Points, in no order, along strands that fork, close into loops and pass close to each other.
Points whose rows are less than 48.9 apart are linked; no others are. Some points are linked to none.
j375: [ 10  -2   9  -4 -32  -9 -12   0  -5  18  11  12   5 -16  -6  -3  25  -1
  -8   4]
j977: [ 13  -5 -14  10  30   3  10 -24  -7   3  -6   9   9   0   0  -2  -4  25
 -11   2]
j161: [-17   8  15 -16 -27  -5 -15  20  -5  -1   2 -16  -2  -7 -19  -7   7   1
  12  23]
j783: [  4 -11  13   3  22 -12   9  11  -9  -3   8  -9  -7  31  -1   1 -19 -13
   9  -5]
j915: [ 25  -4   8   4 -28  21 -11  16   9   5  -1   3  10  -3  25   8   2 -18
 -15 -22]
j255: [ -2   3  16  -1 -17   4   7  15 -27 -20  20   7  17 -14  -6   4   4  35
  29   8]
j115: [-14   0 -22  16  -9  -3   6  19  -9 -14   4   2   9 -15  18 -11 -14  -3
   5   4]
j937: [ -8 -19  21 -18  20 -17  14 -16   9  -8  10 -17 -23  14 -39  -1   4  12
 -17  -2]
j136: [ 22 -13  -7 -16  12   4   2 -12  13  10  -5  11   0  13   4  16  12 -13
 -10 -15]
j326: [ -9  22  -2   9  30  -5   7 -21   1  18  -4  21 -10  -2  -5 -13   4  34
  19  11]
j751: [  1  -3 -28  -1 -22  19 -11   5  11  -7 -12   1  18 -19  12   8  13 -13
 -17   1]
j172: [ 25  -9  13  10   8  -2  -6 -22 -23  -2   2  -5  13  -7   0 -25   1  20
 -22   0]
j581: [-26  23  -6  -8   3 -17 -18 -18  19   8 -14  -7 -24   3 -26   3  16   8
   4   5]
j287: [-13  -3 -12 -20 -22  13   5  17  -3 -19  -3  -1  17 -19 -11  14   1  15
  20  22]
j612: [-13  19  14  11  21  -4 -10 -12 -10  -7  -5 -26  -7   8  -9 -27  -5   6
  -6  13]
j712: [-10  -2  -1  -8 -27  25  -2  23   4  -1  -5  -2  17  -9 -11  14  -2  14
  13  32]
j949: [-13  18 -12  17   3  -8 -17  -8  11 -21 -13 -22 -10  25 -16  17  -8  -9
   4 -23]
j275: [ 20 -23  -8  -3  12  -5  10 -14   3   3  -4  11   1  -4  13   2  -6 -15
  -9  -7]
j963: [ -3   3 -22  -4  -4  28  -5  18  23 -21 -17 -10   5  22  14  20  -3 -18
  -5 -20]
j439: [-20  20  -5  -7 -11 -10 -23  17   4  16 -11   1 -12  -1   6 -12  17 -22
   5   6]
j947: [-17  -5 -13   6   3   6  17  29  -1  -6   3   8  -5 -12  22  -6 -27  -2
  19  14]
j467: [  2   1  -3   6  -6  -7  15   3 -29 -19  17  15  18 -18   0  -9   3  25
  18   1]
j137: [ -5  -6   0   6   9  -1 -10   4  -1   8 -15  -5 -10 -13  25 -27 -23  -5
  -5  11]
j935: [ -8  10   6 -12  20 -11  17 -17  -6   1  12  21 -13  -6  -6  -2  13  34
  31   2]
j296: [  3   7 -27  16  12   6  -2 -15  23  -1 -10   9  -5  17  -2  29   5  -9
  -3 -26]
j381: [  1 -12   9  10 -26   8  -4  26  -5  -5   3 -12  12   5   6   5 -16 -10
   3  11]
j807: [-19  18   4 -11  14   2   5 -18  -7 -23   1 -11   2 -14 -27  -2   9  44
  12  13]
j388: [-18  19 -20  20  11   0   9   4   3   3   5  11   5  19 -13  22   1  10
  20  -3]
j399: [ 11  11 -10  -8   8  10  -6  -6  18   3  -8   2  -3  24  -2  25  14 -13
  -6 -30]
j515: [-23  13   3 -17 -11 -11  -9   6  -6  -8   2 -14  -3  -6 -26 -10  14  13
   5  16]
j437: [-19   6  -9   5   8  -7  -3   8   9 -21 -10 -24  -6  33 -18  17 -12 -16
  12  -8]
j670: [ 32 -15  23   8  -1   1 -13  -9 -16   1  -4  -7   7  -5  16 -20 -12   2
 -22  -9]
j199: [  5 -13  -6   2  -6 -11 -10   3  -2   2 -15  -1  -9 -23  27 -26 -15 -16
  -9   2]
j586: [  5 -16 -25 -13  21 -11  30 -18   8  -1  -2  21  -4 -13  -5  19  -7   4
  14   4]
j103: [  6  13   7   7  18  12 -15   3  -1  13  -9  -1   0  17  14  -6   2  -1
 -11 -11]
j652: [ 28 -26  22  -3 -20   7  -3  -1   9  21  -3   2   5  -4  11  10  -9  -5
  -6  10]
j74: [-11  12 -17  -2  -1 -18  17  -8   1   8  17  25  -3   1 -20  16  30   2
  14  -8]
j756: [-13  21  12   9  10 -23  -4  -9 -17  -1  13  -7  -6   9 -16 -33  10  16
   7   0]
j651: [-25  26  -5  -7   0 -13 -14   1   8  21  -8   4 -17   8 -13  -5  22  -5
   9   8]
j207: [-12   8 -25  16  14  -6   9 -10  13   3  -6  13 -11   9  -7  21  -8  -3
  12  -8]
j139: [ -5  19 -11  23  13 -16   0  -3  -6  20   6  20 -12  11  17 -13  12 -18
   3 -19]
j934: [  9 -21  36 -14   1 -19  11  -4 -11   6  26   1 -11   5 -21 -13   4  13
  -4   3]
j54: [ -4   0  -6   4 -27  -7   9  13  -2   3  11  14  -1 -18   9   0   4 -35
  10   5]
j267: [  9  -6   3   0  17 -14   5 -19   0  -6  12  -5  -1  32 -22  17  11   3
 -11 -28]
j11: [  9 -21 -26  -7  19  -5  21 -18  14   4  -9  17  -7 -14  12  10 -11 -14
  -1  -1]
j694: [-12   6 -10  -3  19   2 -12 -21  22  -8 -28 -20 -15   7 -14  10 -16   2
  -4   3]
j544: [  3 -14   0 -22  16 -16  10 -23  12  16   7   9 -14   7 -23   9  21  11
  -6  -2]
j186: [ -6  -5  10 -22   7 -16  20  -9  -8  -5  23  25 -13 -17 -10   0  24  29
  29  -4]
j576: [  4  -3 -10  12 -15   1 -10   8   2   0  -1   6  -1 -20  40 -17  -6 -30
 -17 -14]
j842: [ -3   3  18   3 -38 -21  -2   9 -12   6   6   1  -6 -29   9 -21  -6  -3
  17   8]
j978: [-13  12  12  13  34  -8   1 -18  -3  -2 -11 -15 -18   6  -3 -27 -20  10
   4  14]
j112: [  8  -7  29  -7  10 -12  -2   7  -9  12  16  -4 -13  32  -3  -3   3 -19
   3 -11]
j424: [ -1  -7   3  -2   4  -9  20   7 -12  -1  29   9  11  26 -22  16  16   3
  10  -5]
j904: [  7  -2   5 -24  -8 -20 -17 -14   7   0   1  -6 -15   3 -12  -8  30 -10
 -22 -26]
j671: [ -6  21   7  13  26  -9  -7 -29   3  17  -4   6 -17  13 -17  -9   8  19
   0  -1]
j957: [ 11 -20   2 -11  11 -12  19 -11  -1   6  20   8   0  22 -24  21  15   4
  -5 -10]
j237: [-14  11 -13  -3  11  -3 -13 -26  28   3 -22  -7 -18   4 -27  23  -2  11
   0   4]
j558: [ 15 -22 -17   6  -1  19   8   6  -2 -11  -1   0  24   4   5  17  -6   2
 -10   3]
j763: [-15  10   0 -12  10   0   5  -7  -2  -8   0  -8   3   0 -29   5   7  27
   8  15]
j131: [ -3  14  -5  11  -1 -16  -7  -4 -17   1   8   1   6   2  -4 -21  13   7
  -2  -1]
j364: [-14  -3  -3  -5  20   8  18  14  -6  -8   0  11  -2 -10  13  -2 -23  19
  30  18]
j127: [ -4  12 -13  16   7 -16  -7 -17  -2 -12   1 -11  -2  22 -19   9   5   7
  -3 -22]
j837: [  7  -1  15  25 -31   3  -7   8  -4  18   0   3  11 -25  22 -19 -14  17
  -5  13]
j384: [ 12 -11 -10   4 -22 -12  10  -6 -22 -25  11   1  18 -32   1  -9  -7  11
   0   2]
j89: [-12   8   1   3 -27 -16   0  15  -5  10   5  16 -11 -27  14 -19   0 -23
  18  12]
j998: [  7  -8  -6 -19   5 -22  -3 -28   7  12  -1   6 -12  -5 -13  -5  23   1
 -19 -10]
j566: [ 22 -19  27  -1 -11   6   0  -3  -1  19  -2  -1   6 -13   1   1 -15  12
  -2  20]
j229: [  8   7  13 -13   8  19 -13  13   7 -18 -18 -27  -1  18  16  -4 -19 -13
 -13 -20]
j289: [ 10 -17  -3 -21   4 -10  27 -10  -7  -3  16  21  -1 -15  -8   9   4  10
  16   4]
j689: [ 21  -3  31  11 -21  -1 -19   4  -8  14   0  -7   2  -3  20 -17  -6 -10
 -10 -10]
j476: [-14  -3 -28  13   2  16   4  15  23  -9   6   4  -5   3  42   5 -10 -36
 -12 -22]
j633: [  4  11  21   2   0   6 -24  10  -8   7  -5 -12  -2  11   9 -13   4  -7
 -10  -4]
j371: [-10   3  16  -1 -27   7 -10  29  -2   5  -1 -11   5  -2  -5   1  -4  -5
  13  25]
j860: [  0 -22 -20  -1 -13  11  18  12  11 -20   2  -2   2   1  13  15 -14 -43
   4  -1]
j919: [  2  -7  28  -8  20 -14   6 -15  -7   3  17 -14 -11  14 -29 -14   9  13
 -15   0]
j203: [ -4   1 -33  18  15   4   1 -11  11   1 -11  10  -1  -9  25  -4 -10   2
 -13  -8]
j372: [-20  15 -20 -20 -12  -1   2   7  -1  -9  -4  10   5 -26  -9   8  17  15
  24  12]
j517: [ 11 -13  17  -8  18   7  10 -17 -13  -8   3 -13   5 -17 -19 -12 -13  31
 -10  25]
j341: [ -9 -14 -21   8   0   7  15  14  17  -6   2   7  -8   1  26   8 -15 -44
   1  -9]
j475: [  6  -6   1   9 -33   4   9   2   6  21  12  27   5 -26  14   7  13 -35
  -2   2]
j246: [ 12 -18 -29  -2 -21   6   6  -8   5 -11  -3   8  16 -30   9   7   6 -20
 -17  -1]
j580: [  5 -10  30 -19  -1   3  13   9  -5  22  17  21  -7  -1  -9   7  -1  15
  27  20]
j754: [  6   5   8  -2   4  25 -19  -6  -4  -1 -12 -22  14  -5  -8  -3   8  14
 -25  15]
j284: [ 12  -6   8  -4  -1  29 -13  20   8 -11 -13 -17   6  12  27   0 -23  -9
 -17 -17]
j552: [  4   9 -20   1  -6  21  -4  17  17 -19  -5  -2   3   8  31   4  -6 -27
 -11 -38]
j718: [ 32 -21  12   0 -19  32  -2  11  16  16  -3   9  13   6  22  21  -3  -9
  -9  -7]
j436: [ -4   3  14   1  13  11  16  18 -14  11  14  13   8  13  -7  10  -1  19
  21  18]
j952: [ -1 -12  26  12   6  24   5  19  -7   6   1 -10   4  -4  10  -7 -32  15
   8  30]
j873: [ -4   0   4 -19  19  10 -11  -2  22 -11 -29 -28 -17  16   4   3 -19 -15
  -6  -6]
j177: [-18   7  -8   5 -12 -18  -1  16 -18 -22   0 -12   3  -6   1 -18 -12  -9
  12   6]
j621: [ -9  15 -19  21 -17  -6 -12   9 -16  -2  -1   6  13 -13  17 -22  10  -2
  -6  -3]
j227: [ 13  15  21 -31  -6  -3 -23  -2   5  -6  -5 -16 -12  14  -6  -6  17 -10
 -21 -32]
j554: [ 14   3  17  -5   6 -18  -6   1  -6  13  13   4 -15  21   8  -7  13 -27
  -4 -30]
j58: [-24  18 -30  -3  -1   2   4   2   8   5 -10  17   3 -19   0   4  11  12
  16  13]
j234: [-19  27  -9  32  17  12  -8   4  -3   2  -3  -4   9  27 -10  11   1  17
   3   2]
j472: [  8 -17 -22 -13 -19   3  18  -7   8  -7   5  13  10 -17  -8  17  13 -17
  -2   6]
j814: [ 14  26   5 -17   4   8 -17  -1  11   1  -8  -4  -5  24  -1  10  16  -7
 -11 -38]
j152: [ 12  12  -2  11   6  -6  -2  -3  -3  20  10  24  -5   9  18  -3  24 -28
  -6 -28]
j405: [ -5   5 -23  -3  -6  -3  15  -3   4   3  10  22   6  -5 -12  20  24 -16
   8  -1]
j176: [-19  11 -39  -1 -17   7  -8   4  13  -6 -18   3  10 -21   4   6  14  -5
  -7   7]
j85: [  9   2  17  -5  15  18  -4 -18  -5  -3  -1 -23  11 -11 -24  -6  10  24
 -23  24]
j752: [  8  -7  -1  -5  23  -3  18 -22 -15 -12  -1   5  10 -16  -7  -9 -11  38
   4   9]
j940: [ 15  -4  -8  12 -14  10  -8  12  -4  -8   5   2   9  -4  29  -3   0 -26
 -17 -28]
j191: [  8 -13  16   7 -21  16 -13  21  -1 -14  -9 -27  11   6  10   1 -24 -11
  -7   6]
j443: [  3   4  19  18 -45 -10  -4   8  -6  19   1  -2   7 -26  13  -6  -7   5
   8  11]
j843: [ -5   3  -1   8  14  -1  16  13 -11   9  16  13   7  25 -10  20   6   2
  17   4]
j455: [-11   0   2   6  10  -3   0  18  -6 -14  -1 -22   1  31  -2   3 -17 -18
   8  -2]
j264: [-15  13 -11  -6  -5   3 -13  19  16  11 -12   2 -15   6  21   1   7 -37
   2  -9]
j497: [  3  17   4  10  28  -1 -12 -24   8  19 -11   2 -16  18   1  -3   2   6
  -5 -14]
j528: [ 18 -16  25 -23  18 -12  -4 -17   2 -10   0 -23 -16  13  -7  -8  -6  -7
 -24 -19]
j128: [ 21 -11   9   4 -20 -13  -2 -13 -24  -6   9   0  16 -26  -3 -21  -3  21
  -8   5]
j18: [  0  -4  18  19 -27  25 -15  19   7  16  -9 -10  15 -13  18  -1 -18  16
 -10  23]
j169: [  2   0  11   8  -7  26 -17   8  -5   0 -12 -18  18 -10   1  -7  -8  14
 -17  25]
j875: [ 14 -18  42  -6 -16  -2   5  -5  -8   9  14 -10   1  -5 -20   0  -4  17
  -5  17]
j867: [-13   4   6  -2  26  -2  10   2  -6   0  -6  -2  -9  -2   1 -12 -23  14
  17  22]
j533: [ 11 -12  -8  10  27  17  14  -6  -3   2  -2   6  18  11   0  12 -12  20
  -9   9]
j795: [ -6 -18 -25   1  -3  15  14  18   8 -21  -5  -5  15   8   2  17 -18 -10
   6   8]

A tip is a point with one link. Name the tips that can be reached along the links from each point below, in the order of the rows.
j296: j255, j139, j580, j234
j372: j807, j74, j264
j131: j177
j837: j937, j963, j137, j475

How many points has the smallest loop of links through each point below? Write 0 if it is on no loop.
j756: 9
j388: 12
j11: 0
j915: 0

A fork is a point with three links, a tip a point with one. Leave the first point through the second and follow the links. Name the first fork or tip that comes.
j873; j229: j371
j947; j364: j115
j139; j152: j957
j186; j289: j399
j85; j754: j475
j103; j633: j255
j837; j18: j552
j694; j237: j264
j58; j176: j74

Name the points in between on the shortest way along the links from the first point to the second, in order.
j934; j533: j875 j566 j652 j718 j915 j940 j552 j476 j341 j860 j795 j558
j712; j229: j371 j381 j191 j284
j284; j751: j191 j381 j371 j712 j287 j372 j58 j176
j161; j264: j371 j381 j191 j284 j229 j873 j694 j237 j581 j651 j439
j255; j670: j467 j384 j128 j172
